Points on a hilly landscape, in no order, each with its height.
From any point a ball rolls to the lowest of the 5 points nearest to it. It stops when none of these is lower. Distance is the straight distance between rows; heights are no part of it.
z_366: -25,34,-7,28,-18,4,57,22,-12  h=2.82
z_170: 4,-5,20,18,-35,10,21,-9,-54  h=6.39
z_122: 3,29,-5,19,-24,-4,-13,2,7  h=5.97
z_224: 10,-60,8,5,14,2,-17,-9,-15  h=3.33
z_576: 26,44,26,2,-47,0,-28,-2,-46  h=1.10
z_771: 22,-74,29,-1,16,-3,-18,-22,-39  h=2.54
z_395: -11,-37,-29,-56,28,14,23,-7,38  h=2.80
z_71: -6,4,-19,-8,-1,7,3,13,33  h=2.11
z_342: 6,52,18,8,-7,-20,-52,-13,15  h=3.92
z_811: 11,3,12,-4,34,-29,-64,-18,24  h=3.42
z_488: 34,14,32,0,-36,6,-25,-2,-55  h=4.17
z_79: 16,10,17,12,-28,-4,-16,-9,-23  h=6.83
z_563: 1,-10,-35,10,52,6,74,15,-38  h=1.69
z_604: -11,-27,-17,-22,23,12,21,10,20  h=2.60
z_891: 7,-17,20,12,-20,0,6,-9,-32  h=4.71
z_442: 6,46,8,15,-35,-10,-19,-4,2  h=4.49
z_674: -6,30,-12,5,-19,8,-1,14,29  h=3.60
z_898: 25,-14,14,3,-3,-12,-36,-16,-9  h=0.82
z_439: -13,-46,-8,-1,35,10,24,3,-17  h=3.09
z_803: -8,-49,-4,9,43,11,34,-4,-37  h=3.96
z_448: -13,-23,-13,5,20,13,38,6,-10  h=1.94
z_423: -23,-1,-10,1,7,9,36,18,13  h=2.96
z_252: -23,16,-30,-32,-3,9,32,18,44  h=2.94
z_893: 0,30,6,22,-51,2,12,5,-29  h=4.65
z_729: 22,-27,12,-1,23,-18,-49,-12,14  h=3.12
z_897: -6,67,5,11,-19,-18,-39,-4,27  h=4.21
z_379: -26,4,-14,-1,19,9,54,21,-1  h=3.61
z_406: 2,51,0,29,-54,2,15,9,-12  h=3.30
z_256: 8,-47,-7,-6,19,5,-13,-2,13  h=2.02
z_904: -1,-36,7,6,4,1,-5,-6,-14  h=2.63
z_642: 14,-28,-6,-14,19,-11,-48,-11,27  h=3.04
z_743: -9,70,-10,7,-18,-8,-23,4,47  h=4.29
z_527: 13,26,0,9,-9,-15,-37,-9,16  h=4.23
z_929: 21,-64,7,-8,36,-7,-32,-13,-1  h=3.63
z_55: 10,-58,24,3,12,6,6,-16,-63  h=3.22
z_833: -16,-33,-20,-15,51,15,45,5,-7  h=2.01
z_649: -2,-57,12,7,16,0,8,-9,-37  h=3.80
z_688: -10,-2,-4,13,-9,6,14,3,2  h=3.95
z_726: 2,20,18,-2,14,-25,-61,-21,26  h=3.19
z_596: 10,58,12,25,-54,-8,-13,0,-13  h=1.66
z_338: -9,29,1,33,-39,0,17,10,0  h=4.22
z_815: -13,28,-26,-35,-12,8,11,10,58  h=2.81
z_221: -20,10,-1,26,-5,-2,59,9,-32  h=1.32
z_331: 13,-52,-9,-31,41,-3,-37,-1,36  h=3.50
z_740: -11,14,7,27,-30,5,37,10,-19  h=5.49
z_251: -15,39,2,34,-34,1,59,18,-17  h=0.83
z_8: -8,1,-30,-36,7,12,5,4,45  h=2.27
z_755: 0,-19,-8,0,9,0,-16,9,14  h=0.95
z_846: -12,67,27,12,-7,-28,-60,-10,29  h=4.12
z_237: 12,15,26,17,-43,0,1,-5,-39  h=7.12
z_103: -9,68,-22,-9,-22,6,-9,15,48  h=4.36
z_391: 14,10,14,9,-2,-19,-48,-18,4  h=3.86
z_232: -2,63,45,7,-16,-35,-58,-23,2  h=4.07
z_266: -6,29,-8,-3,2,-4,-33,6,38  h=0.96
z_383: -12,-21,6,18,2,6,30,-2,-23  h=3.41
z_290: 22,50,22,9,-61,9,-8,7,-41  h=3.99
z_657: 26,-40,20,2,-5,-6,-28,-17,-34  h=0.91
z_669: 4,4,-21,-29,12,1,-27,6,47  h=2.07
z_294: 0,-66,6,-1,35,9,4,-2,-6  h=3.93
z_704: 10,-31,22,8,-8,6,7,-10,-55  h=3.56
z_499: -15,-45,-29,-48,49,17,31,5,22  h=2.91
z_277: -12,-29,-27,-54,27,9,12,-7,45  h=2.79
z_312: 1,66,-11,22,-38,-6,-20,5,24  h=4.39
z_583: 22,-50,10,-3,32,-5,-52,-12,18  h=3.62
z_336: -9,-7,1,16,-10,9,22,11,-9  h=0.70
z_985: -21,-6,-22,-20,31,13,49,16,14  h=2.44
z_625: -5,-33,11,13,14,7,32,-5,-46  h=4.08
z_732: -19,-18,-35,-48,33,12,47,-4,33  h=2.62
z_636: 26,-31,4,-20,43,-18,-55,-16,26  h=3.34
z_946: -16,8,-21,17,31,11,63,11,-25  h=2.56
z_673: 20,61,43,-2,-30,-22,-48,-15,-33  h=3.87
z_380: 5,-32,-17,-34,30,9,-17,2,37  h=2.46
z_307: -17,49,-12,14,-35,9,42,29,25  h=4.35
z_457: 32,-18,29,-3,-20,-9,-30,-15,-37  h=1.96
z_124: -6,-17,-20,10,37,7,60,8,-26  h=0.85
z_873: -4,-6,10,15,-16,4,32,3,-38  h=0.89
z_126: 8,3,-2,-5,5,-8,-44,-6,23  h=2.47
z_443: -17,14,-11,3,-18,8,27,22,17  h=4.58
z_959: -19,2,-32,-47,11,8,29,10,42  h=2.45

Call two points neighbours if one is among the 5 nearest of the other. Go from one point of each pair to the other, from neighbour to neighbour, staying as low as possible. Name the highest point that can't be avoided.
z_251 and z_336 | z_221
z_266 and z_755 | z_71
z_336 and z_124 | z_946

For each start below, name the point where the ball stops.
z_604 | z_124
z_704 | z_898
z_342 | z_266
z_122 | z_266
z_891 | z_336
z_170 | z_336
z_294 | z_755
z_439 | z_124
z_423 | z_124
z_583 | z_266
z_649 | z_755
z_232 | z_266
z_237 | z_576
z_331 | z_755
z_771 | z_898
